A landscape with many peaks, sampled at points; each row gives a point and its height.
A climber steps from a point to the highest of its 2 nearest points, and stops where none of them is higher. Distance is the straight distance between rows; heights are no part of it.
Laku (h 1.69): [188 107 181 163 111 104 121 161 134  86 196 131 146 165 172 127 156 113
 124 163 186 194 127 110 109 140 118 131 155 159 120  92 133 124  92 130
 159 179 140  69 110 106 115  94 169 116 158 109 188 129 105 114 117  97
 166 177 133 175 141 145 125]
merog (h 3.34): [152  81 182 168 116  86 146 151  97  98 169 165 120 169 145 183 128 111
  95 144 156 148  96  50 115 138 151 167 113 133 140 117 106 160 119 134
 138 175 135  83 123 129 100 115 188 119 158  97 189 139  89 106 189 148
 125 133  97 155 103 140 107]
Regov (h 2.13): [125 168 207 105 169 177 128  49  81 132 137 135  68 146 120 122 147 119
 134  97 134  95 109 175 118 147 132  88 104  91 170 109  92 173 133 139
 142 138 118 123  86 120  70 135  90 142 138 159 209 175 126  73  68 119
 125 135 111 112  97 148 161]
nizo (h 0.96): [110 129 156  60 158 107 130 150 121  82 100 145 100 190 110 116 132 136
  80 168  59 101  51  87 120 113 178 147  92 143 135 115 112 181 152 142
 136 110 182  66  91 117 117 116 103 145 159 144 219 118 105 108 149 131
 116  82  96  92 124 128 167]
dufo (h 5.12): [131 125 107 126 108 116 142 168 125 101 115 133 129 101 131  99 143 119
 129 186  87 142 115 130  84 140 130 124 148 145 118 140 149 158 125 122
 102 138 145 117 122  68 108 121 106 157 131 141 122 106 126 134 192 135
 152  96 125 122 144 106 127]
remiv (h 4.42): [100 145 124 145 157 151 144  88 122 178 130 121 106  95 115 167 130  91
 124  98 106 120 135 120 132 145 151 121 120 110 174 113  98 127 130 145
 139 142  91 149 169 118 119 151 139 172 117 171 121 116 129 133 163 137
 103  60 126 145 121 145 102]
Velo (h 3.11): [101 159 102  98 142 160 142  59 101 159  88 114 127 113 108 100 140 129
 160  82 119  91 150 177 128 128 113  88 115  97 152 148 123 119 134 113
 125  80 139 170 101 101 137 136  87 130  89 149 117 147 163 126  82 124
 101 142 138  98 102 125 134]
dolol (h 1.02): [102 158 150 112 145 126 123  93 116 140 109 128  99 162 121 139  99 124
  96  89 100 110 107 130 134 117 158 132 107 127 159 111 120 132 149 109
 154 102 164 106 106 136 123 134  96 117 137 150 182 159 120 120 116 111
 132 110 122 110 117 111 156]
gipuf (h 3.50): [173 147 124 155 108 128 125 141 140 129 141  86 111 147  88 125 130 162
 131 115  98 129 179 150 112 116 157  90 142 137 143  99 136  85 156 108
 112  76 123 127 144 138 103 101 115 121 109 142 114 140 135 152  84  94
 159 127 188  99 183 101 136]
fule (h 4.19): [145  92 131 103 128 101 137 203 117  81 135 151 140 129 106 111 173 131
 111 201  81 143 107 107  99 136 143 116 128 163 118 133 128 149 134 156
  95 116 158 108 127  79 125 103 121 152 141 138 143  98 120 144 175 138
 124 113 114  91 150 125 118]
Gusuv (h 1.22): [166 104 190 101 113  74 114 190 139  76 200 121 167 207 166 105 157 108
  96 198 166 185  90  89 127 134 112 139 144 169  94 101 132 145  93 154
 170 140 167  59 100 103 118  94 144 140 147 115 186 116 103 125  93 121
 163 177 107 145 144 166 129]
Muni (h 3.33): [189 115 163 145 103 114 135 138 103 111 164 118 140 171 106  69 185 129
 143 126 130 140 194 143 124 146 130  64 144 148 106 100 135 103 134 118
 119  71 162 135 103  84 131  88 108 106 117 133  93 129 155 152  50 100
 168 186 156 111 143 110 138]
faleg (h 2.40): [123 184 148  75 191 168 118 112 132 117 158 127 143 134 103 136 164  83
 131 161 100 127 101 174 129 143 130 103 133 132 165 110  79 149 122 200
 157 121 117 107 112 113 119 135  77 215 132 186 165 128 133 125 103 135
  96  91 104 102 124 183 123]
loku (h 3.42): [139 111 111 120 102 113 111 182 138  78  91 113  92 129 129 105 104 202
 102 164 102 111 136 125  81 111 141 136 131 146 117 147 168 126 155  83
 109 113 175 107 110 131 104 111 120  87 152 105 149 122 142 126 138 107
 164 116 157  95 169  86 175]
ves (h 3.81): [ 84 141 125 139  93 139 157  74 105 114  58 122  68  82 181  84  79 155
 148 123 125 143 120 143 101 128 146 138 126 103 126 156 155 199 124  50
 120 152 144 124  76  84  99 115  91  87 132  86 137 163 143 119 180 126
 151  93 122 146 114  93 166]
tasa (h 2.03): [113 173 113 103 216 192  73 129 177 167 107 139 120 117 120 202 121 164
 118 109 144 114  93 145 146  87 123 149 145 100 161 120  73 128 145 196
 151 173  86 144 167 217 128 130 139 173 149 149 163 124 142 132 113  98
  80  89 149 146 135 167 150]
tirez (h 4.47): [ 58 142 117 125 113 145 158  62  80 139  71 126  85  80 168  99  84 123
 155 118 141 130 107 152 124 134 128 132 119  98 125 152 130 211 115  89
 132 151 114 148  83  91 113 147  88 109 119 112 127 151 134 118 165 149
 132  96 109 160  94 125 137]
nunid (h 2.92): [129 146 103  83 162 162 117 107 117 143 123 105 139 123  90  94 149 153
 158 103 104  84 151 182 138 119 121  78 116 119 149 143 122  99 146 150
 122  61 119 185 130 120 151 137  71 152  91 175 108 128 178 131  87 122
 100 139 135  74 117 138 130]
kav (h 1.86): [176 130 117 190  84 118 134 162 142 120 146 136 139 112  99 137 167 140
 148 133 104 148 188 128  88 137 136 110 169 167 136 101 173  49 126  72
  86 132 140  99 156 122  93  93 167  76 140 106  79 103 164 166 123 104
 145 172 163 170 180  65 169]
potov (h 2.25): [155 190 180  99 180 164 120  97 121 111 183 125 100 167 106 122 164 112
 126 130 124 110 109 186 129 136 141  87 120 121 171  96  94 140 130 159
 158 116 127 105  96 128  98 123  78 178 146 175 197 146 130 107  55 102
 122 123 133  91 132 165 156]
filu (h 3.44): [ 96 138 144 130 108  82 166  95 134 136 128 124 110 184 125 107  94  77
  57 100  72 151  98  57 149 123 196 172 101 132 141 106 115 152 130 106
 162  93 160  92 120 123 134 136 100 153 113 152 155 142  96 137 149 144
 138  75 108 114 125 103  97]
bufoz (h 1.47): [119 132 131  81 219 170  75 129 137 128 108 131 121 171  88 170 106 192
 112 134 123  68  70 130 146  85 124 124  87  96 150 138 106 130 179 189
 138 129 108 151 126 210 114 143 131 136 153 156 192 119 130 105 123 129
  89 103 142  87 126 164 144]
fol (h 2.64): [116  85 108 116 108 126 107 178 119  89  89 134 125 118 163 108 102 197
 131 169 127 110  99 131  90 109  91 147 128 150  92 173 176 124 141  89
  95 131 175 122 104 133 140 131 138  67 150  83 128 130 141 103 146 128
 152 154 119 108 135 102 160]
pib (h 4.35): [114 146 127 154  88  64 161 108 147 125 146 118  99 175 130 109 101  77
  65 119  69 163 157  66 149 122 180 160 131 120 133 106 135 146 117  94
 157 121 119  99 154 109 144 136 115 161 101 151 107 137  80 158 175 165
 147  76 120 108 132  95  70]
Zab (h 2.98): [ 74 154  66 100 151 148 109 164 155 147 112 150 182  79 143 150 110  97
 161 166 149 137 103 152 139 118  89 163 134 145 111 131 110 121 116 160
 154 134 115 109 151 144 167 145 142 159 118 104 105  97 128 140 143 139
  94 125 118 154 147 168 111]
Moto (h 3.85): [112 126  99 140 106 123 138 146 118 100  80 156  79  95 141 125 110 150
 139 165 101 132 117 131  63 143 140 137 130 149 140 147 153 144 125  76
 100 164 146  89 119  88  90 124 126 111 135  95 134 102 151 127 211 125
 144  88 112 132 143  88 158]
zon (h 4.72): [121 160 107 110 148 141 103  85 146 149 115 110 140 159 131 118 101 175
 142  70 177 114 148 187 151 114 111 129 121  98 104 135 123 100 142 105
 151  83 123 155 106 170 139 136 122 107 103 103 130 194 154 137  29  96
 125 159 148  99 120 133 166]
vuves (h 2.06): [138 142 196 117 194 169 107  63  83 133 160 123  87 152 100 150 136 115
 119  98 147  85  98 147 149 142 132  89 101  90 167 114  87 156 137 170
 139 145  79 147 135 142  94 166 105 162 135 177 205 166 120  84  90 146
 101 114 112 109 101 174 110]
lal (h 3.63): [141  70 136 146  64  81 148 163  88  82 130 122 143 130 180  80 127  93
 115 172 141 159 121  80 147 157  93 148 140 128  72 170 167 177 107 116
 122 159 117 133 125  92 155 155 143 119 125  95  84 118  90 106 178 179
 174 146  83 118 124 133  70]
dab (h 3.83): [127 103 144 160 112  90 140 122 114  99 135 141  99 165 167 139  88 123
  93 144 151 148 104  76 136 134 137 171 111 123 118 135 126 173 115 112
 165 177 108  97 118 134 126 158 152 123 147 103 168 144  75 108 167 151
 149 124 107 140 113 155 105]
Tem (h 2.96): [185 108 156 141  91 121 131 132 106 114 162  83 106 152  97  81 145 147
 123 141 100 137 183 147 120 136 138  60 135 118 124 134 133 128 156 104
  98  99 125 150 134  95 111 108 100 129 112 159 102 140 129 148 108 116
 170 134 165  89 159  99 106]
vepe (h 1.33): [118 111 147  82 193 141  98 148 120 123 111 133 126 152  74 195 137 159
 119 134  90  66  68 112 142  94 152 115  82 135 159 130 102 101 172 177
 105 105 155 129 129 178 119 113 137 135 154 169 176 103 113 127 147 136
  85 112 115  82 130 152 130]
poneg (h 3.31): [117 179 157 100 159 107 134 104 147 117 155 138 125 163 117 160 124  55
  76 147  85 146  80  98 151 137 173 163 101 135 151  84  75 160 107 180
 171 130 120  68 136 129 116 127 124 205 130 151 186 142  80 132 135 141
 109  70 110 135 142 161  97]
mego (h 3.99): [171 123 159 164 101 116 142 149 123 113 177 118 162 133 125  82 174  98
 150 145 143 163 173 145 123 154 121  92 145 158 108  97 142 103 106 120
 113 113 145 112 127  82 138 103 132 125 128 119  88 132 131 162  90 119
 167 172 149 149 149 105 118]
boki (h 3.35): [135 146 144 100 117  96 108 143 140 100 157 105 155 190 144  72 117 130
 106 155 158 145 118 131 152 129 100 140 128 133  93 111 145 135 114 131
 162 102 159  99  91 117 154 138 101 131 131 125 156 143 103 135  72 120
 149 149 134 115 123 142 142]
val (h 4.79): [124 118 130 157  62  87 173 105 107  94 117 113  99 112 164  73 121  90
 115 136  95 169 160 121 125 145 137 140 135 107 103 156 156 196 112  82
 130 154 116 144 116  64 126 140  82 156 115 127  80 119 106 135 198 165
 179  86 112 119 120 100  93]
Toti (h 2.30): [132 117 108 168 123 153 136 122 113 150 125 173 159  38 106 175 192  87
 164 118 117  98 158 110  97 144 143 124 138 167 147 117 142  68 121 105
  71 133 128 129 178  94 115 100 178  99 139 121  57  68 161 145 185 122
  81 136  99 170 138 107 129]
mumu (h 1.89): [163 100 164 170 139 151 119  92 110 163 156  92  78 146  95 173 114 161
 123  72 149  99 168 127 144 117 143  90 114  50 161 127 112 115 167 147
 107 134  41 207 165 184 112 146 139 121 124 172 127 162 118 120 111 123
 111 134 165 102  85 131  86]
Pimo (h 3.32): [116 104 113 130  82 107 163 103  87 141 124 112 147 100 137  62 140  99
 158 102 140 141 173 141 149 155 104 104 136  97  92 163 142 137 105 102
 104 103 120 183 117  76 168 143  91 123  86 131  49 135 148 129 123 163
 151 140 123 108 106  98  91]
Vubuz (h 1.13): [179 116 120 174 108 132 115 201 147 105 146 148 157  71 105 170 181 137
 165 162 111 125 154 128  80 117 114 116 175 194 106 104 169  33 136  99
  69 156 128  99 159 137 116  99 176  80 147  90  81  80 166 157 148 105
 140 178 147 169 188  94 153]
paf (h 1.77): [117 182 110 115 183 213 103 111 164 183 104 144 109 107 129 198 125 192
 127  78 163 103 135 159 144 100 115 125 147 108 168 114  81 113 144 183
 133 152  88 159 161 220 121 117 162 138 146 140 139 130 169 139  83  91
  81 112 172 148 107 146 181]
fel (h 1.60): [112 158 108  75 192 164  88 103 159 157 116 103 129 157 111 161  86 165
 104 100 145  87 100 152 162  97 116 129 101  92 133 154 118 116 155 168
 158 112  96 174 128 193 135 169 109 126 133 159 163 148 126  98  80 115
  90 121 150  92 113 158 143]
Dabil (h 5.41): [122 101  95 153 107 125 122 119 158 139 100 110 109 137 176 153  44 160
 104  93 183 140 125  92 173 109 108 188 125  83 110 171 133 185 130 133
 150 194  55 188 166 196 130 194 167 115 123 102 122 148  85 112 144 157
 138  94 144 145 102 143 108]
rok (h 2.14): [134 131  86 106  81 101 128 154 171 108 107  63 151 132 138  61 105 145
 119 153 121 158 154 143 138 122  90 140 148 144  82 138 169 110 139  98
 119  83 149 147 131 136 158 141 100 120 101 119  87 125 139 151  93 117
 180 143 154  88 160 106 125]
muno (h 3.89): [ 75 142 103 132 100 172 174  69  85 185  88 139 141  64 121  96 163  82
 182  76 122 119 165 155 116 134 131 109 129 133 148 139 138 114 106  96
 105  94 163 145  99  61 154 106 103 119  90 104  57 109 171 157 139 148
 104 138 105 148  98  99 132]
Simem (h 4.16): [120 100 147 129  54  76 162 128 112  82 135 116 120 134 189  37 147 103
 103 176 115 185 131  98 151 145 120 149 147 140  67 154 175 204 101 100
 128 165 130 137 108  54 142 135  95 154 122 126  83 116 103 136 173 177
 204 108  84 109 113 112  95]
bov (h 1.18): [123 121 148  88 162 117 112 118 116 113 120 124 118 191  91 139 113 140
  86 130 103  90  76  98 139 117 149 119  86 136 147 127 125 126 160 140
 137  85 171 114 113 144 123 142  92 124 140 163 188 128 106 108 109 127
 116 119 106  84 119 131 143]
Rolef (h 3.58): [164  98 160 114 122 115 154 172  96 104 157 149 128 135  97  76 206 102
 108 165  79 128 121 127  92 159 151  80 140 157 108 126 114 166 114 183
 102 114 172 115 124  46 121  94  69 164 122 183 124  83 135 152 139 150
 148 134  99 117 117 114 121]
dubu (h 3.62): [124  88  95 131  94 140 143  91  85 141 101 104 127  96 135  96 111 147
 163  93 150 130 169 152 126 129  89 109 126  77 104 187 148 129 136  87
  98 140  85 203 127 108 141 155 122  88  93 115  72 138 145 108 136 157
 145 157 129 127  98 117  93]
Kal (h 5.47): [136 156  88 128 119 117 109 159 175 112 103  96 111 142 119 123  90 184
 121 147  98 143 153 137  95  88 154 129 138 154 134 120 140  98 155  96
 127  99 168  98 126 154 120 123 123 115 147 143 136 133 136 159  98  86
 151 113 183 108 184  95 175]
Kat (h 2.77): [127 126 127 155 105 151 168 104  90 138 138 171 141  46 105 119 205  69
 173 128  99 119 166 137  85 165 145 104 133 149 152 111 129 102 106 120
  82 131 144 120 140  44 117  89 128 114 118 139  66  83 156 147 170 135
 106 138 114 167 121  92 130]
putu (h 1.98): [136 147  99 129 124 140 117  90 160 132 101  66 104 133 128 106  95 164
 139  98 138 137 167 169 142 107 132 107 118  48 146 139 136 154 135  91
 136 124  75 190 129 134 113 152 119 139  94 143 119 174 128 133 103 109
 150  96 173  93 128 123 120]
nelug (h 3.22): [151 125 170 148 117 136 171 125  83 126 163 165 141  87 112  86 216  66
 145 129  96 130 153 147  99 175 156  72 152 156 131 105 110 132  95 163
  88 110 164 111 109  30 132  85  72 146 124 158 109  83 135 146 131 126
 134 147  96 151 105 107 126]
Gad (h 1.32): [172 108 132 167 133 170 123 172 129 135 154 160 170  49 111 171 203 135
 187 125 153 102 157 141  92 119  95 113 156 183 111 113 155  32 119 114
  59 135 127 128 151 132 133  89 186  52 152 101  70  92 163 136 144 104
 104 209 132 184 154 109 141]
perok (h 1.76): [ 92 156  92  78 172 136  74 129 160 126 130 113 159 181 128 136  85 151
 109 141 176 106  55 147 183 113  87 173 101  96 102 153 124 129 128 167
 170 122 100 155 125 197 151 194 123 140 135 140 153 149 108  92  82 150
  93 129 117  96 107 172 125]
nemas (h 2.94): [127 104  98 118  83 123 159 119 113 146 110 115 143 103 102  45 156 118
 144 112  80 115 171 150 139 137 118  86 132 140  98 148 162 116 130 129
  98  75 163 178 122  93 156 111  64 142  73 148  40  90 168 164 109 143
 144 150 131  92 123  76 122]
Kufa (h 3.84): [ 85 166 112 118 160 146 142  87 146 155 128 126 121 119 112 152 118  52
 102 130  80 145 108 119 152 144 169 162 111 124 168 109  85 168 122 168
 176 130 110 109 150 120 122 149 109 194 104 166 142 128  97 124 157 144
  97  49 117 140 143 156  82]
lubal (h 1.58): [125 159 115 123 165 201 107 107 137 170  96 117 112  87 117 170 134 200
 155  60 170  98 172 179 121  97 115  94 135  88 167 124 107 115 150 148
 110 135  89 176 136 202 111 112 161 103 133 117 129 144 172 137  64  81
  85 147 170 147 100 140 195]
Fifed (h 1.97): [135 116 167 128 158 156 129  67 103 159 146 101  89 150  96 141 121 128
 117  68 125  87 138 134 154 127 146  97 114  75 172 148 101 136 147 141
 139 133  68 198 147 148 121 164 113 148 124 174 144 163 125 106 119 139
 103 106 134 100  96 148  76]
dad (h 3.87): [125  96  94 136 129 108 124 172 147 141 147 135 169 106 111 157 132  89
 124 162 107 136 123 101 144 144 135 148 129 141 110 119 119 105 129 164
 125 127 120 122 176 146 154 128 156 166 119 146  83  90 119 143 190 155
 105  99 115 134 141 150  69]
tol (h 2.87): [127 161 135 106 184 117 105 147 161 138 173 133 140 155 110 182 117  91
  97 145 120 134  82 115 151 124 152 167 121 126 156  88  75 122 126 185
 171 124 129  82 156 163 136 126 148 178 142 143 163 125  92 129 123 130
  91 111 135 135 145 159 102]
kip (h 2.16): [150 122 156 187 113 114 132 131 131 129 179 156 155 128 158 147 130  74
 131 126 174 166 152 104 135 149 113 149 145 144 129  97 126 115  93 116
 150 148 137  89 121 125 142 119 156 128 145 105 139 142 101 129 122 128
 148 164 129 177 128 141 105]
kovuk (h 2.57): [190  54 171 119 167 104  95 204 114 104 188 156 145 154 103 192 155 147
 113 174 138 113  74  88 135 108 122 114 109 149 116 127 114 114 138 178
 115 133 126 102 130 179 136  94 171 105 163 127 174 120  95 111 145 142
 102 182 117 122 129 150 105]
nek (h 2.90): [175  71 176 163 158  93 119 182 118 112 185 168 106 154 108 213 136 127
 107 145 126 131  94  64 124 115 163 131 110 134 151 114 114 106 151 150
 122 148 116  82 156 164 103  89 186 117 172 122 171 119  94 120 183 128
  96 134 128 134 132 129  86]
puseb (h 6.46): [113 131 135 172 111 127 135  99 137 140 108 151  84 121 195 139  68 138
 120  99 200 135 117 102 152 145 105 172 124  71 122 166 123 228 114 136
 148 226  52 159 137 167  93 176 158 112 144  94 136 158  82  96 164 150
 137  92 134 165  80 160 128]
ture (h 3.23): [175 167 134 183  71 113 139 135 147 124 139 137 134 145 124 107 154 130
 148 121 126 180 210 144  99 139 154  96 165 168 132  80 146  73 109  68
 118 102 166  59 125  83  98  81 155  85 136  93  97 140 160 170  75  76
 170 160 173 180 184  73 186]
Kita (h 5.04): [ 63 138 129 133 128 164 152  57  91 156 100 139  98  88 143 138 100  90
 136  87 116 112 117 120 128 158 148 141 111 115 159 139 106 182 122 121
 135 159 111 145 119  95 117 142 115 131 119 135 136 134 113  98 166 145
 109  78  96 165  92 150 103]
zud (h 3.37): [ 97 144 137 112 106 136 166  54  72 163  85 114 117 111 122  75 140 117
 146  69 106 112 138 157 131 142 148  91 109 119 153 146 134 145 117  98
 120  88 159 150  91  70 139 119  56 119  92 139 102 138 158 133 126 132
 123 124 118 110 103 103 137]
sozo (h 4.61): [ 97 131  90 146 110 149 162  95 115 169 102 147 163  63 121 111 159 112
 184  91 132 106 175 171 115 128 115 112 119 158 133 127 143  70 107 103
  82  83 152 158 139 102 163 115 133 108  99 108  36  94 163 145 119 128
 104 148 127 148 125 100 140]
tuta (h 1.79): [160  96 119 185 142 161 120 159 141 161 131 165 132  61 103 214 183 132
 174 108 130  90 146 111 108 114 145 130 136 170 144 119 137  42 130 121
  76 150 122 121 168 161 102  85 184  78 170 110  97  75 155 147 163 109
  71 164 122 182 149 111 154]
Dep (h 2.17): [104 155  73 143 127 130 119 167 167 150 114 147 177  74 141 154  95 126
 160 143 151 134 125 135 117 118  98 156 146 170 112 120 158  89 115 114
 116 140 153 103 142 155 159 116 167 120 130  90  88  94 142 145 140 128
 124 147 139 173 152 121 155]
resis (h 2.61): [177  52 163 122 117  94 100 222 135  74 182 138 163 180 139 142 151 146
  98 205 158 140  76  82 138 133  89 142 132 159  74 136 144 114 113 150
 120 149 135  95 138 159 155 118 184  90 162  87 168 115  99 101 140 147
 154 190  98 115 141 164  97]
peb (h 6.18): [105 142  96 131 110 113 143 120 137 153  95 129 143  93 119 126 116  97
 139 107  83 117 156 127 122 125 133 124 129 154 134 131 143  75 130 107
 113  92 162 141 139 111 143 127 117 145  96 136  79  93 159 160 144 126
 112 113 133 125 140 101 127]
gif (h 1.74): [106 142  87 113 132 156 119  80 170 166  58  59  97 107 130 111  70 203
 147  63 144 118 182 173 138  95 133 119 117  19 143 158 132 141 139  84
 131 126  64 219 137 149  90 150 129 134  79 133 119 178 161 123  94  90
 128 105 171 110 119 110 167]
fakuz (h 2.47): [ 63 172  72  64 176 133  85 140 178 151  94 131 187 109 140 175  80 120
 134 171 152 130  59 144 178 107  91 190 130 121 111 138 106 131 110 178
 180 132 121 108 135 163 163 165 151 182 137 102 133 106 116 123 127 155
  69 106 116 142 129 202 119]
kab (h 0.79): [ 96 142 152 144 123 114 147  85 112 138 103 166 103 139 149 138  97 113
 104  86 145 129 111 100 130 141 160 156 103 146 148 105 118 150 119  97
 149 128 180  75  83 146 122 121 122  86 148 103 187 163 108 112 123 109
 123 135 104 149 101 110 175]
donu (h 0.59): [ 88 120 141 160 127 117 161 119  91 147  88 202 121 115 158 173 108  95
 123  89 141 131  96  88 112 146 149 185 109 156 144 106 121 131 104 104
 141 141 186  68  94 124 128 118 154  78 146  80 172 135 117 115 148 123
 106 135  82 183 111 111 164]
lota (h 3.17): [151 107 129 162 119 109 144 147 120 138 166 139 145  78 115 175 159  59
 140 153 116 146 139  98 125 154 148 131 151 132 138 109 107 132 116 157
 127 181  65 115 183 111 116 123 168 166 133 140  82  84 112 131 211 153
 115  95 116 156 134 153  59]
giv (h 2.56): [107 161 115  67 205 169  93 137 128 150 151 145 145 116  93 158 166 103
 145 147 117  89  87 176 151 129 119 107 127 129 150 129  89 109 134 214
 147 105  96 139 147 140 146 147 112 190 130 167 136 106 151 125 109 137
  66 115 104  98 137 191 108]
Lufan (h 5.57): [ 89 125 141 135 131 156 129  83 112 149 109 162 106 106 172 164  88 111
 133 100 161 114 109 109 129 155 135 155 124  91 151 143 106 187 136 149
 143 190  93 137 130 140  97 167 145 120 135 119 151 136 105  95 158 147
 111  94 106 176  83 179 115]
mus (h 2.36): [150 117  96 127  66  75 141 138 149 123 117  84 138 149 123  21 128 129
 132 128 101 151 178 135 138 141 135 112 149 147  70 141 163 111 138 100
 105  54 160 149 134 100 167 125  82 123  70 123  44 127 156 173  71 126
 180 154 153  86 156  67 138]
migug (h 0.11): [159  82 163 176  87 111 150 150  81  97 144 179 134 116 156 119 161 139
 160 134 148 147 152  95  80 147 108 121 145 160 111 128 168  98 105  68
  93 158 167  98 109  87 109 107 164  52 152  62 125 127 152 115 157 101
 169 196 117 162 124  86 158]
nive (h 2.72): [141 126  95 112 123 120 102 152 166 111 137  86 161 141 149  93 108 149
 126 160 141 144 133 152 129 119  83 139 133 134  95 125 149 122 125 128
 136 115 129 138 124 155 151 146 125 129 133 125 118 150 111 122 105 128
 168 138 157 116 143 140 123]
roru (h 5.63): [114 142 133 146  73  73 158  88 130 114 119  87 110 161 161  66  91  94
  96 120  99 162 162 117 153 127 155 156 134 111 109 141 143 184 102  83
 159 131 113 147 104  94 138 148  84 154  98 147 110 150  83 138 159 158
 171  89 117 105 126 112  90]
Vesor (h 1.63): [185 115 164  92 103  91  95 229 145  49 176 103 151 180 151  87 170 155
  93 232 136 185 116 108 101 124 103 124 153 176  78  99 158 148 123 145
 135 129 169  77 103  96 140  98 134 137 160 116 168 105 122 124 101 114
 187 155 117 119 169 135 140]
Zura (h 3.06): [ 93 109  92 145  99 140 144 103 114 123  57 149  98  83 161 114  78 183
 147 125 121 123 125 127  79 128 109 142 131 113 119 179 183 156 139  58
  90 166 137 138 114 122 100 138 140  82 129  87 108 145 155 112 196 125
 146 103 123 126 119  75 171]
tobi (h 5.48): [171 157 145 161  95 128 139 149 135 101 154 132 152 119 148  78 175 133
 175 150 167 187 188 168  94 146 107  85 169 159 113  93 160  99  96  92
 109 134 161  92  91  77 129  87 154  94 134  86  95 132 141 147  76 109
 190 186 150 187 164  89 168]
Ziru (h 4.02): [145 181 146 105 133 106  98  96 136 118 146 108 137 203 136  88 118 141
 120 100 157 126 126 163 151 128 118 119 117 117 107 105 126 120 133 106
 175  71 140 117  68 132 128 125  98 119 117 119 160 183 131 136  25  96
 146 155 161 100 133 130 172]
meri (h 0.36): [125 113 146 161 115 104 151 155 103 107 119 195 129 126 152 152 137 138
 147 118 147 146 105  90  97 133 137 153 128 166 133 116 142 121 103  87
 129 149 199  70  90 104 124 101 165  59 159  70 158 123 139 115 151 101
 135 162  88 175 115  96 175]
kesu (h 1.51): [ 99 159  94  91 163 202 121  75 157 189  63  90  90  97 113 143 109 212
 153  46 146  92 161 182 137  88 129  95 128  58 176 156 102 108 158 115
 140 109  81 212 158 165 115 143 135 137  85 140 137 153 195 131  64  80
  97 118 164 115  99 127 173]
ruti (h 2.37): [124 157 110 130 184 156  97 163 169 162 135 141 144 123 119 207 108 141
 128 135 150 119  94 128 144 101 124 152 138 128 146 109  78 105 139 187
 157 153 111 115 170 221 139 123 156 149 145 129 148 124 111 131 130 117
  78 107 147 161 138 157 136]
kefar (h 4.60): [123 104 112 148  95  95 140 111 148 122 122 105 110 157 149 136  57 137
  98 114 139 136 142 101 151 117 117 175 129  89 124 161 136 164 129  95
 141 168  83 157 139 165 133 164 153 117 131 118 117 156  97 110 155 152
 157 107 139 125 112 125  95]
papeg (h 4.00): [114  97 102 134 115 150 120 131 118 143 117 129 149 101 134 146 111 143
 145 116 154 113 131 133 121 129  81 131 138 120 101 158 135 130 133 123
 106 151  96 175 147 144 131 155 155 100 125 107 110 133 129 104 141 154
 124 149 132 134 111 144 101]
tud (h 5.55): [ 93 144  91 114 146 149 119  94 134 169  77 134 150 145 138 126  94 163
 165  58 187  88 136 163 144 110 100 126 113 110 110 151 128  82 140 108
 136 100 151 163  93 187 157 142 133  78 110  95 116 157 162 129  54 106
  99 176 141 122  83 125 193]
mokeg (h 2.83): [ 72 127 134 136 127  88 168  91 104 158  84 143 104 144 118 143  84  84
  76  88  69 116  90  58 134 133 195 170  86 130 151 119 108 146 144 112
 140 115 164  98 125 124 125 141 121 123 128 140 148 132 107 122 186 148
 114  78  93 128 120 121 116]
ged (h 2.05): [ 71 174 105  53 168 138  76 127 177 120 106 140 154 163 123 152  79 129
 110 164 150 122  31 131 177 100 118 212 106 116 107 134  94 166 127 186
 184 127 122  95 108 170 143 169 117 174 140 117 185 138  93 115 112 162
  87 106 109 121 122 187 148]
Vidu (h 2.15): [190  64 164  96 119  82 110 250 136  59 194 123 152 172 128 120 182 143
  96 221 123 154  98  82 125 125 105 110 139 180  76 119 139 106 125 163
 109 132 159  93 134 123 143  95 164 122 154 120 151 102 116 128 125 130
 165 177 115 102 166 142  98]
Tobab (h 1.67): [174 113 150 180 137 147 114 110 159 160 167  95  68 154  93 200 112 164
 116  81 123 130 167 111 145 104 166 121 137  94 175 109 117  99 168 133
 130 139  62 160 185 209  95 118 159 132 133 166 134 150 116 151 115  92
 110 117 187 131 139  97  97]
masod (h 2.63): [158 120 152 167 113  93 137 140 140 108 186 119 133 125 145 140 138  73
 107 162 126 177 148 109 128 155 131 138 145 147 139  98 132 134 105 140
 143 179  95 104 144 103 118 124 146 175 136 137 123 125  81 128 163 141
 151 109 127 160 146 153  80]
moli (h 2.29): [158 127 112 123 117 130 113 128 164 113 137  79 128 138 138  71 106 159
 133 152 151 145 159 170 127 116  92 122 136  87 120 117 137 152 136 111
 132 130  94 155 118 129 118 141  97 146 122 137 137 162 121 129  96 108
 165 114 178 106 146 134 127]
Veg (h 4.75): [109 129  78 119 128 109 147 160 156 132 113 127 172 111 113 123 127 107
 126 157  87 129 132 129 131 134 121 129 133 158 110 140 128  93 128 150
 122 100 145 136 168 124 148 126 111 162 102 143  70  84 120 161 159 139
 117 106 130 121 155 121  98]
Vek (h 2.73): [110 147 121  76 191 178 110 121 125 159 127 129 145  85  78 125 186 135
 165 117 109  58 124 172 141 121 123  62 128 138 154 144 102  80 137 190
 120  75 107 183 160 113 164 142  84 173 111 190 114  90 193 126 107 133
  72 135 108  83 113 185 119]
Piz (h 3.14): [149  48 149 137  77  73 136 194 108  81 168 144 153 127 152 116 154 127
 119 179 148 144 103  70 135 146  81 154 141 159  73 150 158 125 107 134
 117 147 147 111 138 117 170 118 172  95 141  83 116 114 116  95 159 157
 170 188  87 134 138 134  87]
kotop (h 4.55): [ 90 121  77 109 156 152 108 130 146 159  98 123 157 116 148 147  96 148
 141 104 176 109 114 151 144 112  74 143 126 124 105 159 142 102 125 147
 123 127 124 171 130 181 170 159 148 103 115 112 106 127 136 107  91 130
  98 153 129 131  92 147 137]

Two climbers start at each pair of points below. Name the first point that both come to, or write never.
Vek / lubal => never
vepe / paf => never
tol / nek => puseb
kovuk / ruti => puseb

Write out the way that a climber takes from each point below.
Gad => tuta Toti Kat nelug Rolef fule dufo
mumu => Fifed vuves Regov potov faleg giv Vek nunid Velo zud muno sozo peb
tasa => ruti tol poneg Kufa remiv Kita Lufan puseb
Vidu => resis Piz lal Simem val roru
